Points, in no order, along strands that fork and pass close to each other.
Two points are linked if the straight distance between their rows is under 69.6. Some points are linked to none.
tov: [ -9,   4, -22,   3, -10,  -3,  -1,   9, -11,  24,   1,  -2,   5,   5, -26,
  -5, -17,  21, -22, -20,  37,  13]
Taf: [-26, -29,  25, -13,  46,  45, -13, -11,   6, -34,  -8,  13,  13,   8,   6,
  13,  19, -15,  18,  28, -11, -22]
lela: [-27, -27,  48,  12,   1,   9,  -2,  -8, -21,  -7,  25,  12,  23, -15,  -9,
 -13,   3,   2,  17, -13,  12,  -3]
Savus: [-19,   6, -26,  -5,   7,   5, -10, -22,  -1, -19,  -2,  -4,  12,  11,  -2,
  14, -14,  29,  -7, -22, -13,  22]
nuda: [-17, -26,  18,  -9,  27,  59,   3,   2,  -5, -28,  -6,   8,   1,   9,   2,
  21,  14, -27,   7,  59,  16, -10]
Soz: [ 14, -26,  24,  13,  24,  21,  19,  23,  15,  -5, -18,  13,  -9,  14,   3,
   9,  26,  -2,  16,  31,   7,  -9]
Vigez: [ 12,  -1,  -1,   1,  13,  27,   6,  13,  23, -13, -10,   4, -14,  22,  15,
  34,  34, -21,  -2,  43,  -8, -19]
nulu: [-40, -29,  22, -11,  20,  29, -17, -21,  -7, -24,   6,   9,  20,  -5,   5,
   8,  21,  15,  25,   0, -10, -19]
Libob: [ -7, -11,   0,  20, -19,  11,   3,  36, -38,  -3, -12,  -7, -13,  29,  12,
   2,  -4,  14, -27,   4,  15,  22]
Paduz: [  1,  21, -42,   2,  -2, -35, -19,  16,  -5,  26,  17,   0, -18,  -5,  23,
  17,  18,  15, -23, -12, -15, -22]
mib: [ 18,  35,  -3,  23, -45,  -2, -27,  14, -54,   3,  28, -19, -21,  -6,  46,
   7,   3, -31, -11,  -2, -29,  15]
zof: [-13, -12, -15,  -9,  26,  -8,  10,   4,   4,  14, -24,   9,   1,  12, -15,
  25,   2,  20, -19, -32,   6, -16]
dabug: [ 12,  21,   0,   1,   8, -36,  -4,  -5,  41, -12, -15, -11,  -7,   0, -12,
  -9,  -4, -11, -10,   6, -13,   2]
ris: [ -5, -31,   2,  -5,  13, -11,  30,  -3, -23,  37,  50,  15,  14,  -1, -41,
  -1, -14, -17,  -2, -31,  29,  -6]
Vabe: [ 16,  54, -17,  11, -16, -32, -39,  -4,   9,  24,  24, -26, -18, -16,   8,
 -19,  -2, -10, -13,   2, -10, -19]
zov: [-21, -18,  24,  14,  -8,  14,  -6,   1, -17, -31,   9,  -9,  16, -15,  -8,
 -19, -19,  16,   5,   8,  14,  20]
ged: [ 11,   5,  -8, -21, -11,  -7,  21, -32,  28, -20, -22, -15,  -7,   6,  15,
  11,  -1,   1,   7, -21, -58,   3]
tobu: [ 14,  -7, -14, -15,  28,  20,   5,  -3,  31,   2, -23,  11,  -1,  27,   6,
  34,  27,  -1,  12,  10, -18, -19]
fafof: [  8,  22, -38,   6,  -1, -39,  -8,  -6,   8,  21, -17,   3, -10,  13,  16,
 -15, -37,  23, -25, -30,   7,  -2]
fir: [  0, -16,   7, -22,  19,  33,  -2,   8,  13, -21, -13,  13,  22,  10,  10,
  20,  -1, -33,  20,  57,  21,  18]
rut: [ -6, -12,   6,  14, -26,  28,   2,  31, -34,  -5, -11, -13, -31,   3, -10,
   4,  26,  -4, -27,  29,   4,   7]
fibal: [ 12,  28, -30,  -1, -25, -30, -37,  23, -25,  25,  37, -15, -13, -17,  12,
  -8,  13,   5,  -8,   1, -11, -11]
kifu: [ 16,  37, -39,  -8,   4, -27,  -2,  -8,  26,  42, -15,  14, -14, -21,  -7,
  -4,   2,  20, -15, -16,   1, -22]
zavok: [  4, -24,  12,  -2,  24, -15,  27,  10,   3,  35,   5,  23,  11,  -3, -27,
   7,   1,  -9,   5, -25,  40, -17]
vurul: [ 21,  29,  13,  27, -27,  -9,   9,  13,  -3,   2, -22, -21, -16, -11,  22,
  -5, -16,  14, -10,   3,  -7,  -3]
dil: [  3,   5,  -4,   3, -58,   2, -12,  36, -17,   7,  -4, -12, -25,  -2, -16,
 -44,  14,   1, -10,  34,  -3,  10]
mupi: [ -3,  23, -43,  -9,  16,  -5,  -3, -26,  21,   6,  -8,  10,   7,  -9, -20,
   2, -10,  30,  -6, -13,  -9,  19]
fer: [ 26,  40,  -8,  20, -41, -12, -20,  15, -24,  13,   2, -23, -15,   6,  37,
  -1, -13,   2, -13,  -2, -11,   2]
kero: [ -6, -24,   2,   2,  17,  -7,   8,   3,  -8, -24, -26,  -6, -10,  23,  24,
   0,  -6,  28,  -4, -23, -30,   2]
geviz: [  7,  -5,  25,  35, -17,   6,  23,   3, -15,  13,  18, -10,   4,   5, -12,
 -46, -40,  12,   6, -14,  26,  -1]
devu: [-20,  -1, -43,  -2,  16,  -7,   8,   5, -16,  32, -11,  20,   1,   6,  -6,
  17,  -7,  27, -34, -30,  30,  -1]
Tova: [ -6,   2, -19,  -4,  23, -34,  -5, -25,  10,  16, -27,   2,   6,   2,  -2,
 -39, -46,  19,  -8, -43,   3,  -6]
roval: [  9,  46, -12,  13, -40, -26, -22, -12,   6,  -2,  41, -30, -17, -15,  20,
  -6,   8, -30,  -4,   3, -23,   3]
Fot: [ -5, -27,  19, -15,  40,   7,   8,  -2,   2,   6, -14,  16,  19,  -2, -13,
  13,  13,   4,   8, -25,  13, -12]
Ber: [ -6,  -1,   8,   1, -26,  13,  15,  14,  -6, -30,  -9,  -9, -17, -25, -11,
 -17,  -6,  -4,  -7,  56,   5,  27]
muvez: [  1,   5,  11,  -5,  24, -23,  -5, -10,  20,   0, -27, -11,  10,  -6, -23,
 -25, -21,   8,   1, -21,   7,  -1]
Sas: [  4,  -8, -12,   7,  -1, -16,   5,  -4, -20,  23,  -9,  22,  14,  25,  19,
 -19, -55,  23,  -1, -37,  39, -15]
Zeneb: [ 13,  -6,  21,  30, -17,  10,  26,  20,  -7,   9, -10, -11,  -4,   1,   6,
 -15, -14,  31,   2,  -6,  11,  -9]
rufor: [-26,  -8,  25, -10,  15, -17, -23, -24,   9, -10,  -9,  12,  29, -18, -15,
 -31, -13,  10,  19, -30,  -4,  -5]
Gizev: [ 15, -12, -17, -46,  18,  -7,   5, -33,  30,  -4, -24,   4,  -2,  -2,  -5,
   3,   7,   5,  15, -21, -48,   8]
Voge: [  5,  20, -26,   1, -15, -17,  -8,  17,  -1,  21,   1,  -7, -11,   9,  -6,
  14,   6,  19, -27,  -7,   7,   2]
Voger: [ 23,  38,  -2,   1, -19, -36, -12, -17,  27,   4,  27,  -6, -12, -23,  15,
  10,  29, -47,   5,  -7, -27,  -7]
siv: [  3, -13,  22, -19,  20,  17,  -5,  -7,  28,  -9,  -1,  21,  36,  -2,  -6,
  -4,   1, -17,  39,  29,  29,   6]
Timad: [-29, -13,  26,   8,   5,  -6, -13, -15, -22,   5,  15,   9,  29,  -5,   0,
 -17, -23,  20,   9, -42,  18,   1]
nuvi: [ 10,  14,   1,  -7,  -4, -15,   8,  -5,  39, -34,   1,  -9, -12,  -2,   0,
  14,   4, -24,  -7,  35, -20,  12]
Ner: [-15, -34,   4,  -6,   2,  25,  18,  10, -25,  23,  37,   8,   7,  17, -50,
   0,  10, -10,   4, -10,  27,   7]
pif: [  7,  23,   4,   6, -17, -16, -12, -10,  -4,  -8,  45,  -5, -13, -18,  25,
  28,  47, -56,   0,  -4, -20,  -6]
Vilu: [  9,  21, -39, -13,  13, -15,   1, -14,  29,  20,  -8,  18, -16,   0,  -8,
  23,  19,  14,  -4,  -8, -26,  -4]
Gupu: [  1,  20,  -5, -14, -43,  -3, -12,  16,   5, -14,   8, -17, -23, -11,  -8,
 -13,   9, -18, -16,  48, -11,  18]
sut: [ 12,  15,   4,   1,   0, -13,   8,   2,  10, -11, -15,  -4, -25,   1,  20,
  39,  30, -38, -13,  -3, -38,  -4]
gefef: [  8, -33,  37,  13,  14,  28,  25,   2,   4,  -8,  17,  20,   8,  -8, -11,
  -9,  16,  -4,  35,  27,  12,  -9]
Gatun: [  2, -26,  38,   0,  10,  32,  11,   0,  10,  -2,  21,  30,  29,  -4,   9,
 -11,   0, -30,  58,  41,  24,   4]
fese: [  1,  -1,  14,  -9,   3,  14,  18,   3,  10, -42, -16,  -4,  -7, -20,   6,
  17,  -2, -22,  -6,  47,  -8,  19]
Bezav: [-10,   5,  -3,   5, -14,   5,  -7,  -4, -10, -12,  -5, -18,  18,   9,  -7,
  -6, -28,  27,  -8,  -7,  16,  22]
mego: [-14, -33,  10,   3, -14,  31,  19,  26, -30,   4,   7, -11,  -6,  12, -30,
  -8,  19,   3,  -6,  11,  18,  16]
Pipan: [ 10, -11,   5,  22,  -8,  -4,  23, -14, -23,  33,  27,   7,  12,  23,   3,
 -36, -65,  14,  10, -37,  41, -15]
Rinug: [-26,  -9, -11, -20,  23,  23,  -6, -32,   1, -23, -11,  -2,  22,  -1,  -1,
  20,   8,  26,  11, -17, -27,  -3]
digu: [ 23,   4,  16,   0, -12,  14,  11,  18,  19,   3, -12,  -6,   6,  -9, -21,
  -6,   5,  -6,   8,  33,  26,   0]
Lem: [ -2,  24,  -4,  13, -26, -11, -24,  -1, -49,  -4,  51, -22, -12, -10,  32,
  19,  26, -44,  -3, -18, -24,   9]
sud: [ 21,  -8, -12, -36,  30,   3,  -2, -19,  44,   3, -32,  25,  18,  11,   0,
   9,   7,  -5,  33,   0, -16,  -2]
Gofi: [-16, -23,  23,   8,  14,  14,   7,   1, -12, -39, -20,  -7,   4,  -8,  11,
   0,  -7,  21,   4,   3, -15,   8]

Follow the links from the first point to the second, and from the first to the third. Name the last point that the two ways share.
tobu / Voger / Ber: Bezav
sud / devu / rufor: Bezav
Vigez / rut / Paduz: tov
vurul / Soz / ris: tov
Zeneb / fafof / kero: zov
Gupu / mib / kero: zov
Vilu / Ber / sud: Savus

A fork is a point with three links, a tip a point with one. Leave the first point through the second and follow the links. Name the first fork or tip that comes.
Vabe / roval: Sas
vurul / fer: tov
Taf / nuda: ged
Vigez / Soz: Savus
